Points on a hilly landscape, in no order, each with its height.
A ball rolls from a point to the lowest of its 2 nearest points, and stops where none of them is lower. Distance is the straight distance between rows; heights are no part of it.
Z_910 height 366: [109  60  94 115 112 148 139 161 118  67 144 110 112 124 101 130  73 121
 174 119 115 111 123 118 124]
Z_56 height 269: [ 79 115 114 166 138 187 118 178  92 188 130 128 154 109 131 158  83  96
 108 109 122 104 107 155 159]
Z_442 height 263: [213  93 174 123 140 112 147 113 148  40 124 125  92 140 155 111 129 119
 137 168  82 104 104  87  90]
Z_164 height 367: [106 117 138 134 116  84 116 139 159 149 109  86 129 139 114 145 164 169
 108 146 143 145 234 129  97]
Z_757 height 542: [ 92 126 136 178 139 126 102 153 138 174 116  98 129 114 117 159 145 144
 117 130 129 137 214 138 140]
Z_787 height 303: [194 100 151 113 133 123 136 121 138  59 135 140  96 142 153 102 117 115
 143 153  92 113  85  96 116]
Z_272 height 856: [100 123 139 162 148 133  99 102 161  94 109 112 135 120 101 115 145 135
 187 123  99 143 161  90 187]
Z_277 height 602: [184 180 151  89 123  88 148  39 146  94 122 162 120 157 159  84 167 139
 132 123 151 138  71 111 146]
Z_149 height 180: [206  83 163 148 133 113 117 148 131  62 129  95 104 113 140 138 133 106
  99 169  59 104 121 114  86]
Z_522 height 769: [105 171 158 148 159 148 123  89 130 138 114 167 136 138 137  95 135 122
 180 113 117 127  86  96 221]
Z_197 height 636: [139 110 123 193 128 118  93 172 113 146 115  94 146  88 111 153 150 119
  79 126 100 129 158 153 121]
Z_598 height 404: [124  95 102 156 120 157 112 185  95 157 137 139 145  84 142 119  91  73
 103 132  68 119  57 143 136]
Z_32 height 234: [163 157  91  50 113 124 160 138 100 149 161 162 138 128  98 163 133 124
  96 128 161 146  81 148  31]
Z_701 height 412: [116 156 149 207 173 152  80 152 119 153 112 120 147  83 116 146 158 109
 128 112  82 143 166 122 194]
Z_422 height 713: [103 195 102  96 124 168 170 103 125 178 140 171 124 150 147 148  96 119
 142  82 212 117 100 151 143]
Z_826 height 578: [ 96 173  99  60  91 108 196  78 169 135 134 140 132 154 139 144 129 162
 106  97 204 150 151 137  94]
Z_903 height 362: [175 105  98  86 113 160 157 149 101  95 173 167  91 114 139 113  77  89
 145 131  97 123  43 133  90]
Z_459 height 210: [ 66 164 130 119 125 156 140 161 141 219 128 111 119 164 129 156 101 151
 101 114 183 111 181 163 107]
Z_69 height 187: [ 89 120 115 137 129 163 131 153  98 156 137 138 136 132 127 145  92 120
 146 119 150 117 120 137 147]
Z_53 height 547: [142 132  76  53  95 133 175 120 134  91 157 138 128 140 106 150 117 132
 143 110 179 138 108 133  59]
Z_5 height 71: [125 140  87  98 103 157 171 114 105 109 147 164 115 137 141 124  88 106
 171  97 156 125  72 126 135]
Z_690 height 561: [114 134  62  46  80 121 196 106 161  97 146 138 126 141 117 158 111 145
 136 103 189 142 130 128  62]
Z_874 height 834: [106 154 128 126 138 144 155  84 120 115 131 171 131 145 148  95 107 121
 177  94 139 125  80 108 196]
Z_844 height 398: [187  98 139 130 141 137 120 142 111 107 148 151  98 113 166  94 105  94
 125 153  72 123  63 118 143]
Z_103 height 491: [ 88 137 129 104 109 105 159  63 166 103 130 131 136 148 121 109 126 164
 145 107 172 133 157 118 136]
Z_295 height 566: [199 143 144 107 130 122 124 119  90 146 142 169 108 126 174  88 132  97
 102 162 100 127  51 142 128]
Z_830 height 560: [108 142 142 174 140 126  96 147 122 195 110 107 140 122 126 159 153 144
  89 131 145 136 185 149 135]
Z_741 height 226: [203  84 163 130 131 112 125 131 142  45 123 103  98 132 140 128 133 124
 123 165  74 106 119 100  84]
Z_220 height 608: [173 179 166 125 145  90 104 100 106 173 102 141 150 148 142 118 190 149
  80 158 161 150 131 145 121]
Z_763 height 423: [177  82 149 149 143 119 104 138 151  38 119 103  93 120 125 122 123 119
 157 144  67 107 136  86 134]
Z_389 height 576: [157 131 155 113 127  84 115  87 155  92 108 114 139 151 123 110 169 162
 125 143 150 137 149 115 115]
Z_943 height 268: [ 89 152 143 136 136 134 128 131 124 196 118 127 137 151 134 147 132 155
 112 133 182 132 167 147 124]
Z_212 height 340: [198 103 149 114 139 130 137 116 127  81 137 152  88 132 169  87 114 103
 137 153  87 116  65 109 125]
Z_317 height 408: [194 125 145 186 138 103  86 151 115 149 114 123 133  81 159 113 171  88
  64 146  61 127  98 144 132]
Z_374 height 843: [ 94  66 106 150 133 141 114 156 132  81 132 106 120 113 109 134  99 131
 180 116 100 119 158 105 162]
Z_954 height 732: [141  98  94 137 102 134 114 185 104 159 136 130 146  88 118 129 116  67
  84 145  71 113  51 162  76]
Z_349 height 648: [ 33 170 149 132 130 131 139 110 190 185 122 107 120 163 127 131 104 159
 137  97 162 110 203 117 164]
Z_848 height 324: [195 124 159 192 138 100  81 153 127 119 118 102 134  83 131 121 175  95
  69 140  61 125 136 140 122]
Z_370 height 517: [106 164 153 165 172 161  97 106 147 127 113 141 141 115 118 112 155 117
 191 126  77 150 124  86 229]
Z_539 height 558: [189 169 140  79 121  85 152  72 140  88 117 150 127 159 152  89 154 140
 118 132 163 133  84 121 111]
Z_919 height 467: [194  67 135 102 120 132 144 161 129  50 146 102 102 126 129 138 101 114
 112 168  81  97  98 124  45]
Z_167 height 575: [165 114 138 198 153 134  87 166 123 121 128 131 125  70 142 113 143  83
 112 120  30 134 108 121 180]
Z_127 height 213: [154 143  96  39 111 119 168 143 112 142 145 149 139 134  98 160 136 136
  99 131 176 150 115 154  29]
Z_386 height 804: [106 161 153 132 146 133 136  65 140 119 117 161 132 141 132  90 131 136
 171 107 143 133 101 101 198]
Z_22 height 531: [ 95 165 150 113 122 101 144  72 156 150 116 141 142 158 135 116 155 172
 120 121 186 143 160 130 131]
Z_469 height 206: [ 90 106  99 118 122 169 154 134 104 104 143 153 124 134 127 119  68 114
 190  98 135 118  93 111 174]
Z_644 height 603: [131 128 136 150 144 150 110 142  84 146 132 149 135 118 146 119 118 107
 137 125 100 128  89 122 179]
Z_339 height 457: [163  93 135 149 141 153 118 151 102 116 136 157 109 112 161 104 102  89
 136 138  62 126  66 115 174]
Z_628 height 641: [197 178 162  90 140  93 136  63 135 107 121 177 112 150 167  67 166 124
 133 137 131 134  68 104 148]
Z_864 height 630: [ 91 125 102 105 112 150 155 164 112 173 151 125 132 135 103 165 111 143
 110 133 169 125 143 166  67]
Z_236 height 739: [122 182 171 173 157 121  79  95 160 153  93 119 136 119 107 119 202 138
 139 145 119 162 165 118 179]
Z_894 height 364: [ 94 161 148 187 179 163  83 139 130 158 112 121 144 109 114 146 147 117
 159 115  95 140 163 114 213]
Z_15 height 299: [ 85 111 109 160 132 184 117 182  78 172 138 135 150 100 125 148  78  89
 119 119 106 113  83 157 148]
Z_602 height 741: [109 157 154 148 161 157 122  93 137 117 125 161 135 135 137  89 131 123
 196 113  99 134  85  78 228]
Z_132 height 470: [121  82 118 123 137 137 134 114 147  47 134 131 113 133 127 102  89 121
 195 109  94 116 106  88 171]
Z_697 height 787: [171 110 156 117 131  68  99 112 169  82 104  85 131 142 114 125 180 164
 114 157 131 132 189 110  91]
Z_273 height 742: [113 138 158 112 123  76 120  66 191 119 111 105 140 152 115 107 175 177
 114 136 158 149 191 113 118]
Z_276 height 604: [ 98 110 117 149 118 143 117 166 105 170 130 105 143 120 116 159 125 137
 100 142 141 123 160 163 110]
Z_143 height 197: [153  99 113  68 114  97 145 155 130 122 131 100 139 137  93 151 145 159
  91 154 152 137 157 146  41]
Z_173 height 860: [127 147 122 116 132 146 159  89 122  97 140 185 114 138 160  83 106 105
 185 104 121 130  59  98 200]
Z_949 height 670: [125 133 101  98 114 144 135 162  79 181 151 155 152 115 105 151 117  97
  83 139 125 121  61 170  49]
Z_748 height 655: [139 183 151 133 145 139 119 125  74 209 116 157 146 140 153 127 142 127
  88 145 164 132  97 163 138]
Z_84 height 262: [166 142  91  54 109 128 154 151  86 136 168 161 135 123  95 154 116 106
  98 127 135 130  67 154  28]
Z_117 height 570: [ 38 151 121 124 126 151 169  68 184 123 138 138 125 146 129 123  85 150
 163  74 166 119 152 112 187]
Z_567 height 544: [ 42 129 118 127 126 144 159  70 172 101 138 141 126 133 118 112  87 152
 180  83 152 118 150 103 184]
Z_684 height 477: [176 120 143 165 134 121  97 149 105 143 127 127 131 101 146 114 144  96
  81 145  76 129  84 135 138]
Z_298 height 772: [152 115 154 104 126  63 107 104 175 100 107  87 136 144 111 129 183 172
 106 153 152 143 208 117  86]
Z_309 height 693: [140 211 112  90 122 148 162 101  88 183 130 183 133 143 159 136 121 107
 126 118 192 134  66 154 123]
Z_19 height 682: [142 165 158 155 156 126  94 109 111 142 111 146 134 138 138 102 164 124
 147 138 109 143 107 107 192]
Z_582 height 622: [ 36 141 141 131 131 127 140  94 182 154 126 113 119 150 119 125 109 157
 153 101 156 116 197 109 164]
Z_460 height 704: [116 194  98  84 112 156 173 102 112 173 138 171 131 147 150 153 109 116
 139  99 205 130  91 150 115]
Z_507 height 110: [120 121  96 103 111 152 161 129 101 113 150 155 123 133 127 124  88 119
 162 109 153 123  92 133 120]
Z_336 height 820: [101  71  95 185 122 151 105 187 113 120 127  91 143  81 106 154 103 106
 115 113  84 114 151 141 133]
Z_545 height 808: [119  67  89 169 110 137 106 189 111 125 130  78 145  82 100 158 115 108
  94 126  88 115 138 162  96]
Z_858 height 251: [ 83 139  98 117 129 176 169 113 120 118 143 166 127 140 140 124  67 114
 186  83 160 118  90 115 179]
Z_612 height 764: [ 94 174 167 172 156 127  88 107 155 173  90 118 134 125 114 140 183 144
 133 141 133 145 189 119 175]
Z_742 height 407: [113 146 155 141 137  88  99 103 159 150 101 106 138 137 118 134 185 168
 117 149 146 150 197 121 126]
Z_385 height 287: [156  69 117 124 115 108 113 171 129  94 130  70 132 117 101 155 135 134
  93 152 108 117 158 152  64]
Z_340 height 385: [110 147 144 178 150 151  99 148  96 205 111 127 150 117 135 155 130 121
  88 127 135 125 131 162 155]
Z_286 height 571: [ 96 131  76  51  78 115 194  96 174  98 146 124 129 142 118 151 119 164
 124 101 191 141 155 130  69]
Z_419 height 842: [117 118 142 174 152 131  89 125 164  82 110  99 123 105  93 121 154 127
 178 126  82 146 187  92 180]
Z_508 height 673: [148 138 149 143 149 132 115 111 122 108 122 153 115 133 140  91 132 115
 173 132  92 136  82  89 193]
Z_347 height 319: [123 144 128 118 126 139 132 144  90 183 132 140 144 135 128 141 133 130
  99 139 165 131 119 162 105]
Z_311 height 526: [ 82 106 121 172 131 133 106 155 140 142 118  96 125 110 108 157 132 139
 143 123 121 134 214 120 148]
Z_717 height 397: [170 127 103  83 110 149 151 143  88 115 172 171 107 118 140 114  88  92
 131 132 111 124  43 139  90]
Z_72 height 694: [132 114 100 109 108 143 127 175  90 164 152 143 151 101 108 133 111  80
  83 141  99 119  49 168  59]
Z_964 height 363: [182  90 130 154 122 110  99 167 121  98 126  93 126 103 126 139 146 108
  81 145  79 116 127 143  92]
Z_303 height 509: [ 98  86 114 150 122 118 112 153 131 118 122  95 126 123 109 142 130 145
 143 129 130 130 187 130 128]
Z_141 height 207: [ 87 185 128 116 128 145 164  51 144 133 131 167 132 147 144 117 107 130
 155  85 175 121  99 119 185]
Z_809 height 499: [179  68 135 106 122 111 144 144 142  40 129  87 111 137 111 142 115 138
 128 159 110  95 146 112  53]
Z_165 height 120: [179 129 139  75 123  92 134 133 119 126 121 117 149 148 118 129 159 153
  89 161 165 145 135 148  61]
Z_131 height 822: [125  95 128 161 133  99  94 131 158  86 116  75 118 112  95 139 153 143
 143 139 105 139 214 115 129]
Z_979 height 691: [149 140 155 169 142  94  77 120 147 119 103  93 130 115 109 132 190 141
 119 144 116 148 195 124 138]
Z_890 height 469: [178 155  93  60 100 130 168 109 108 101 153 168 119 136 141 122 115 101
 140 116 152 134  58 130  85]
Z_807 height 755: [130 126 157 104 121  68 117  72 191  91 112  95 140 150 113 110 188 179
 113 145 151 148 200 109 108]
Z_555 height 245: [ 81 149 135 132 127 132 131 149 134 199 121 114 129 153 129 153 129 162
 105 135 171 121 185 154 106]
Z_565 height 414: [ 76 154 155 146 148 132 124  77 167 134 112 131 131 141 115 110 137 146
 165 111 139 133 148 102 192]
Z_824 height 323: [ 59  85 100 126 106 116 148 162 153 143 130  77 118 136 107 153 107 158
 143 129 146 123 219 127 100]
Z_215 height 897: [154 129 132 108 126 121 156  73 144  57 135 161 100 147 153  79 108 115
 181 108 114 124  64  98 168]
Z_202 height 222: [137  86 107  82 111 113 142 173 128 124 141  93 141 131  86 162 136 151
  93 156 138 133 159 160  34]
Z_929 height 401: [179  81 111  92 116 152 152 153 111  77 167 143  89 118 137 119  76  91
 134 144  84 109  54 129  75]
Z_158 height 644: [ 99 143 102  92 113 153 150 166  93 199 154 139 141 130  96 174 120 134
  87 130 165 131 121 173  43]
Z_241 height 652: [156 112 132 184 125 107  83 163 118 133 115  85 145  91 112 148 169 129
  76 137 104 133 175 153 106]
Z_590 height 866: [154 126 125 107 120 123 136 117 112  98 133 139 119 146 132 106 117 127
 148 130 139 126 101 122 122]
Z_800 height 334: [ 98 104 100 144 119 179 127 182  81 162 142 142 146  99 121 138  80  83
 117 119  95 114  62 151 137]
Z_940 height 455: [137  83 123 120 126 131 132 120 137  53 130 126 100 136 128  97 100 125
 182 120 101 115 105  94 148]
Z_549 height 466: [176  95  98  66 108 136 156 160 112  75 170 130 110 123 104 144  95 105
 116 142 108 111  78 132  18]
Z_552 height 696: [ 63 181 162 127 126 109 134  83 183 183 110 116 130 168 132 128 147 176
 113 117 174 132 197 119 138]
Z_796 height 564: [ 81 186 127  80 105 101 182  71 178 157 128 130 132 161 142 132 141 180
  98 106 198 140 170 138 108]
Z_4 height 489: [ 85  94 108 124 130 143 144 104 147  57 137 134 119 134 121  98  80 133
 202  97 116 116 115  88 179]
Z_718 height 317: [172  76 126 154 124  96 100 162 130  92 119  75 133 104 107 155 142 128
  84 147  95 112 164 142  76]
Z_193 height 563: [119 189 146  89 120  93 159  88 154 184 111 136 147 161 140 126 167 181
  89 126 208 147 164 146 101]
Z_865 height 525: [173 116 133 143 129 134 110 151  92 148 132 138 129 107 157 110 127  95
  87 153  86 122  68 144 126]
Z_96 height 521: [172 103 128 203 136 124  89 177 122 121 123 116 136  65 141 115 137  75
  91 113  37 117 102 130 150]
Z_541 height 405: [149  58 127 137 133 126 118 143 147  32 125  94 101 123 114 124 101 119
 168 132  82 103 140  90 127]
Z_446 height 322: [ 85  85 102 117 105 126 143 138 143 108 136 103 119 140 112 133  98 153
 164 121 153 122 170 124 116]
Z_477 height 815: [140  80 130 151 129  93  94 150 156  83 121  74 119 108 102 150 149 144
 121 141 106 127 216 126  97]
Z_983 height 577: [ 84 143 130 168 142 156 108 163 122 216 124 107 139 123 129 171 126 137
  87 123 147 122 175 162 130]
Z_366 height 642: [145 136 143 152 157 138 105 122 105 132 124 151 122 127 141 105 138 108
 156 127  90 132  95 102 195]
Z_561 height 671: [145 121 143 187 140  96  80 146 135 124 114  86 132  90 105 144 183 134
  94 140 107 145 210 138 125]
Z_506 height 879: [145 140 128 102 132 134 156  78 133  81 138 182 100 141 159  77 108 111
 182 102 109 127  47  91 193]
Z_857 height 438: [164 149  94  76 108 143 159 121  91 128 157 177 110 127 150 122 103  98
 146 130 142 131  50 136 106]
Z_766 height 594: [185 153 151  76 122  77 144  68 157  84 112 135 135 159 138 106 161 157
 114 131 170 139 115 120  97]
Z_270 height 680: [145 205 139 112 137 148 147 110  75 199 130 182 136 145 164 120 123 111
 120 131 182 127  66 156 144]
Z_509 height 279: [168  58 123 154 126 141 115 175 120  77 138 101 100 101 135 128  96  91
 111 141  51  98  92 123 107]
Z_754 height 112: [119 158  76  87  96 160 174  94 109 105 151 175 114 136 150 130  78  94
 180  92 157 127  58 118 149]
Z_978 height 511: [176 127  89  43  99 136 169 133 109  94 161 154 107 132 111 148 102 108
 136 122 136 128  72 129  43]
Z_251 height 387: [127  55 108 119 116 137 139 143 137  32 137  97 101 129 107 122  80 122
 183 124 102 102 133 103 122]
Z_129 height 361: [115 146 139 163 133 143 106 148  94 214 110 116 160 120 132 159 151 123
  63 142 143 126 124 178 116]
Z_115 height 302: [ 66  94 109 130 112 133 150 148 141 137 131 102 118 140 115 143  95 153
 153 128 155 122 191 127 125]
Z_502 height 274: [131  85  96 114 123 159 147 156 106  74 157 144 106 124 131 105  70 105
 177 117  98 124  80 109 146]
Z_308 height 434: [181  85 119  86 112 143 155 157 114  59 163 124  98 125 121 128  85 102
 126 151  91 104  75 126  48]
Z_904 height 716: [ 77 175 167 121 127  88 126  79 187 166 109 113 137 157 127 120 172 186
 111 132 168 146 207 115 124]
Z_694 height 729: [ 96 157 162 116 118  76 135  73 185 142 110 107 143 160 123 116 176 189
 104 136 168 148 201 117 116]
Z_228 height 147: [103 188 132 117 127 126 165  25 150 125 132 177 133 148 151 112 129 146
 139  88 177 132  94 116 182]
Z_222 height 819: [ 44 129 130 131 112 108 138 134 170 166 117  84 119 149 121 141 117 163
 135 122 151 119 230 117 122]
Z_454 height 530: [159 127  82  44 104 125 164 138 113  97 158 143 124 139 108 150 111 120
 131 124 160 136  92 136  39]
Z_650 height 468: [185 165 113  77 116 138 159 111  92 135 150 186 104 129 166 107 108  91
 137 133 133 136  39 140 116]
Z_810 height 478: [118 152 150 180 174 161  85 129 135 119 114 134 135 107 116 121 153 111
 179 123  62 146 128  90 223]
Z_208 height 638: [186 173 155 108 141 107 135  85 108 129 125 178 114 146 172  75 153 120
 132 141 125 135  63 119 157]
Z_61 height 51: [178 125 145 101 128  83 115 122 129 118 111 108 142 150 129 126 169 155
  97 155 155 134 148 139  79]
Z_406 height 591: [ 98 147 108  83  99 116 176 104 158 139 128 127 131 152 128 138 129 164
 124 114 195 138 157 136  92]
Z_367 height 796: [121  74  88 158 106 139 112 196 100 133 130  92 142  85 105 150 107  98
  95 134  91 113 108 163  90]
Z_784 height 569: [154 121 140 190 156 148  90 158 103 146 131 153 135  84 164 110 134  82
 112 128  44 130  86 119 193]
Z_439 height 462: [ 68 138 139 127 123 118 141  65 172 114 129 129 133 140 115 108 131 160
 158 108 153 132 161 103 165]
Z_248 height 711: [144 180 176 158 166 130  92  90 123 149 109 150 129 130 132 100 179 119
 150 145 108 151 106  98 205]
Z_371 height 490: [181 144  75  47  95 138 172 113 116  88 161 163 105 131 132 143 101  99
 146 120 142 139  55 122  62]
Z_310 height 510: [149 105 127 166 149 154 107 163  93 135 135 158 126  94 161 103 109  82
 125 133  53 129  75 120 186]
Z_133 height 321: [153  73 122 165 133 134 104 171 115  84 136 111 117  97 135 128 107 101
 129 133  56 117 117 122 144]
Z_895 height 607: [192 158 146 104 136 119 131 107  97 137 129 172 109 138 173  84 144 108
 119 155 124 135  62 130 134]
Z_497 height 194: [159 149 100  45 108 101 174 127 129 130 133 135 142 141 103 152 145 146
  97 133 188 158 129 145  36]
Z_901 height 807: [ 53 145 145 150 131 123 116 134 173 175 114  97 118 146 120 145 133 159
 137 120 139 127 224 121 148]
Z_207 height 492: [185 155 107  60 108 115 168  96 121  87 142 160 117 144 151 111 131 112
 133 124 153 136  70 123  95]
Z_411 height 161: [173 126 120  59 121  97 152 142 132 126 127 117 145 147 103 136 154 158
  86 148 171 145 135 152  38]
Z_852 height 441: [120 126 141 175 162 148  91 144 126 105 122 125 131 102 116 117 144 113
 175 116  63 143 140  91 209]
Z_937 height 617: [ 94 110 102 106 109 132 152 151 118 148 140 120 131 138 109 155 120 146
 129 133 173 130 154 150  84]
Z_176 height 271: [ 91 140 141 178 163 164  99 152 104 179 115 134 141 124 136 146 116 115
 130 111 123 125 139 132 191]
Z_779 height 448: [115 139 146 209 154 150  89 165 101 168 114 125 154  84 133 146 139  99
 109 110  89 129 141 139 175]
Z_139 height 572: [129 181 146  99 125 105 151 102 130 187 111 143 148 161 144 130 167 170
  93 139 207 153 151 153  99]
Z_93 height 352: [ 96 102 120 122 107  92 126 149 153 140 117  80 128 138 113 141 146 171
 115 143 150 142 227 131  91]
Z_751 height 430: [139 161 169 137 137  80  91 108 146 161  98 112 142 143 125 130 202 166
  99 157 155 154 194 129 119]
Z_358 height 514: [ 55  99 112 132 128 144 151 100 161  83 134 135 130 130 114 110  88 143
 199  92 129 119 141  97 186]
Z_391 height 830: [125 106 132 173 144 116  81 139 151  90 114  92 124 102  95 140 152 128
 154 126  95 135 202 108 152]
Z_227 height 513: [105 147 140 108 120 103 146  80 157 125 118 132 135 150 130 109 149 165
 128 124 180 135 150 124 131]
Z_284 height 337: [ 72  99 109 122 103 111 142 161 148 148 129  86 121 139 106 151 123 171
 124 142 152 131 225 139  88]
Z_187 height 828: [ 95  69  98 182 127 150 103 184 110 101 132  97 134  85 109 155  96 118
 145 109  83 118 170 128 158]
Z_429 height 548: [156 105 138 101 117  90 131 111 153  78 118 105 126 147 116 116 150 154
 135 139 143 125 147 122 103]
Z_457 height 853: [133 125 126 114 124 124 139 103 128  96 130 137 120 145 128 102 119 131
 163 121 143 128 109 116 153]
Z_884 height 252: [137  76  97 107 106 119 126 174 117 117 144  91 130 118  91 157 123 138
 101 146 126 124 145 158  55]
Z_110 height 138: [170 120 148 135 131  93  96 130 120 123 112 103 136 137 124 136 166 146
 100 151 129 135 152 136 108]
Z_264 height 82: [127 199 149 111 132 116 152  31 141 123 119 173 136 154 151  98 146 145
 139  99 174 137  83 117 176]
Z_575 height 439: [121 123 127 180 130 146 101 173  91 184 118 124 158  91 137 141 125  93
  81 127  92 120  96 157 142]
Z_313 height 471: [136 110 118 177 126 146 109 176  93 173 126 134 152  82 153 126 118  72
  88 134  71 121  63 150 142]
Z_515 height 233: [ 91 129 124 167 148 172 112 160  99 178 126 134 138 121 133 157  95 115
 126 115 127 115 123 142 168]
Z_875 height 551: [ 99 184 141  93 110  91 166  71 171 163 116 136 143 164 147 125 157 182
  91 117 202 151 169 134 108]
Z_634 height 146: [104 121 110 120 121 151 153 132 104 128 139 141 129 138 126 127  92 125
 156 115 157 120 112 133 139]
Z_321 height 522: [172  85 137 104 121 102 129 124 147  52 123  92 117 141 125 122 128 138
 139 149 124 108 141 110  90]
Z_689 height 346: [155  79 129 168 143 139 102 157 122  75 130 115 105 106 132 117 108 100
 147 132  51 121 115  99 165]
Z_542 height 487: [131  92 119 138 122 125 107 149 112 117 125  97 125 125 115 137 128 134
 130 140 124 128 148 137 122]
Z_462 height 343: [118 143 135 146 131 141 120 150  88 207 127 130 152 126 129 155 133 130
  73 143 160 131 121 177  95]
Z_524 height 508: [196 146 122  85 123 141 149 122  92 138 158 192 101 118 175  93 114  92
 115 157 108 133  33 139 111]
Z_441 height 411: [110 133 131 192 144 154  98 166  93 191 113 123 159  99 137 151 130 102
  91 121 109 118 117 158 161]
Z_707 height 244: [105  84  96 120 121 167 151 155 103  81 147 150 115 126 125 114  62 105
 191 104 109 116  89 107 168]
Z_619 height 200: [179 121 151 152 132  96  82 140 121 113 111  97 126 116 120 130 177 130
  94 153 100 134 152 130 116]
Z_881 height 235: [194  70 142 160 123 131 118 169 138  70 130 103 103  92 145 132 111  88
  94 158  44 101 105 123  90]
Z_793 height 605: [ 95 125 107 102 103 126 161 125 134 141 136 130 128 145 121 140 109 151
 143 121 184 130 159 142  97]
Z_350 height 573: [143 114 128 146 133 148 116 146  80 146 130 142 135 116 144 122 113 102
 116 135 100 127  80 138 148]
Z_621 height 592: [ 40 156 127 121 126 147 162  79 182 150 134 133 123 152 129 128  86 148
 148  83 170 108 172 112 173]
Z_463 height 754: [ 99 169 153 141 150 145 122 112 118 191 114 146 137 149 142 137 133 145
 127 123 184 125 135 142 155]
Z_206 height 668: [146 190 141 115 141 144 134 120  71 210 130 173 145 139 163 128 132 114
  96 144 164 126  73 164 128]
Z_224 height 836: [109 121 132 134 137 128 126  96 145  91 121 135 123 139 122 100 121 134
 179 109 122 124 117  96 180]
Z_388 height 275: [ 56 117 111 124 110 146 149 164 139 178 134 107 119 142 115 159  99 149
 130 123 170 114 191 140 113]
Z_951 height 318: [156 100  99 100 117 162 158 153  99  90 164 166  90 116 147 104  66  92
 161 123  99 118  51 120 134]
Z_288 height 523: [190 162 132  73 112 104 166  73 139  75 133 161 119 149 162 100 137 124
 131 123 148 124  63 116 108]
Z_320 height 590: [ 78 117 119 156 131 157 120 177 113 203 129 101 143 115 116 168 113 131
  86 131 142 119 162 169 107]
Z_597 height 653: [118 140 100  91 114 151 147 158  81 179 158 146 143 124 102 158 117 122
  91 129 161 131  95 169  50]
Z_883 height 587: [151 177 165 107 133  88 121  92 128 174  94 138 153 160 137 121 193 177
  90 150 188 156 148 149 107]
Z_686 height 706: [133 134 149 141 160 144 117  99 144  93 130 159 115 131 141  75 125 115
 195 121  73 132  80  75 216]
Z_198 height 403: [113 102 126 174 160 161 102 158 118  96 131 132 134 104 123 126 118 107
 183 109  55 127 127  90 213]
Z_863 height 672: [ 48 186 157 130 138 129 133  98 182 204 110 121 116 172 135 130 125 170
 126 105 170 117 197 124 158]
Z_268 height 643: [148 169 149 141 145 127 104 125  74 207 111 148 156 137 148 132 159 129
  72 158 154 132 105 166 126]
Z_470 height 619: [110 102 114 178 122 137 107 174 110 159 122  99 148  99 112 158 127 125
  94 128 114 123 153 160 119]
Z_814 height 417: [163  80 116 162 113 121 100 183 112 116 129  98 132  91 131 135 129  90
  82 147  70 111  97 145  94]
Z_749 height 208: [ 85 167 107 112 119 160 172  84 135 129 133 172 127 143 146 125  88 111
 171  83 181 120  89 127 174]
Z_761 height 715: [143 164 166 163 153 105  77 108 143 136  95 113 128 121 108 125 200 135
 130 151 112 158 176 115 159]
Z_259 height 270: [198 126 159 182 142  98  74 142 129 102 112  96 124  89 122 131 181 111
  90 145  70 130 151 127 122]
Z_345 height 507: [ 94 133 113  87  99  96 170  62 177  90 140 128 129 147 123 116 128 171
 132 102 179 136 153 117 118]
Z_985 height 727: [ 95 200 130 108 136 146 153  94 136 191 125 162 131 159 155 140 110 139
 131  97 210 122 118 151 146]
Z_480 height 780: [ 82 168 160 174 155 130  96 119 160 186  99 105 128 128 118 147 164 147
 129 128 137 147 210 124 162]
Z_257 height 500: [156  85  95  87 107 138 138 169 106 101 159 119 132 119  95 145 102  99
  97 141  98 110  83 145  29]
Z_67 height 740: [106 191 142 119 137 143 138  99 125 199 115 152 135 161 152 129 130 151
 119 113 201 126 129 151 140]
Z_184 height 795: [ 66 159 154 164 142 120 104 126 169 188 105 102 118 136 120 145 151 157
 134 128 142 136 233 115 152]
Z_921 height 465: [168  84 122 179 125 120 100 177 122 117 124 106 131  76 143 123 130  79
  85 131  52 115  99 141 120]
Z_425 height 463: [148  94 132 144 129 126 107 143 112  97 131 116 122 127 125 121 125 124
 141 140 110 123 126 124 132]
Z_368 height 849: [107 118 138 146 142 127 112  89 162  81 119 124 126 133 109  99 136 135
 181 118 103 132 131  83 184]
Z_372 height 606: [170 149 155  88 129  76 132  70 160 104 108 126 143 158 125 103 178 165
 104 141 170 140 141 122 109]
Z_250 height 375: [130  82 124 171 145 151 100 161 120  78 134 125 124 101 126 124 112 105
 173 114  48 125 126  96 193]
Z_747 height 242: [ 55 153 114 103 115 144 163 150 154 197 135 116 112 159 130 151  93 155
 126 106 184 108 186 149 103]
Z_109 height 345: [ 94  68  94 119 109 141 143 153 124  81 143 110 116 128 105 136  87 136
 169 124 136 115 148 128 115]
Z_155 height 835: [ 98  65 103 174 136 150 105 175 122  87 136  99 125  97 107 148  99 120
 168 111  81 122 169 109 166]
Z_519 height 383: [100 135 149 154 125  86 102 124 165 152 107  90 132 131 112 136 179 165
 115 144 142 149 233 122 118]
Z_417 height 365: [ 87 144 148 161 158 146 111 105 136 139 113 137 135 137 126 121 133 133
 170 117 133 129 144 103 195]
Z_728 height 297: [116 144 132 117 127 127 136 126 106 178 126 135 141 147 135 139 135 145
 110 138 179 132 141 153 112]
Z_6 height 433: [153  81 126 127 123 129 124 141 121  71 135 119 109 133 129 113 102 121
 160 137  98 113 105 105 130]
Z_245 height 771: [125  73  89 142 101 150 123 192  97 136 147 116 136  96 112 138  91  81
 103 136  76 110  70 154  83]
Z_287 height 624: [170 175 168 133 142 100  99 115  89 190 104 146 152 140 152 119 189 142
  76 160 144 146 109 149 129]
Z_636 height 313: [ 91 149 145 171 171 163  99 133 121 162 111 143 139 121 127 136 130 124
 156 114 119 134 140 113 201]
Z_671 height 802: [164  92 148 135 130  82  94 128 160  73 107  75 130 129 113 139 173 151
 119 154 120 127 201 119  94]

Where does a ball stop that starts at each point below?
Z_270: Z_875
Z_202: Z_61
Z_575: Z_459
Z_158: Z_875
Z_852: Z_149
Z_690: Z_890
Z_67: Z_875
Z_372: Z_903
Z_552: Z_6
Z_895: Z_857
Z_541: Z_115
Z_272: Z_6
Z_766: Z_890
Z_628: Z_890
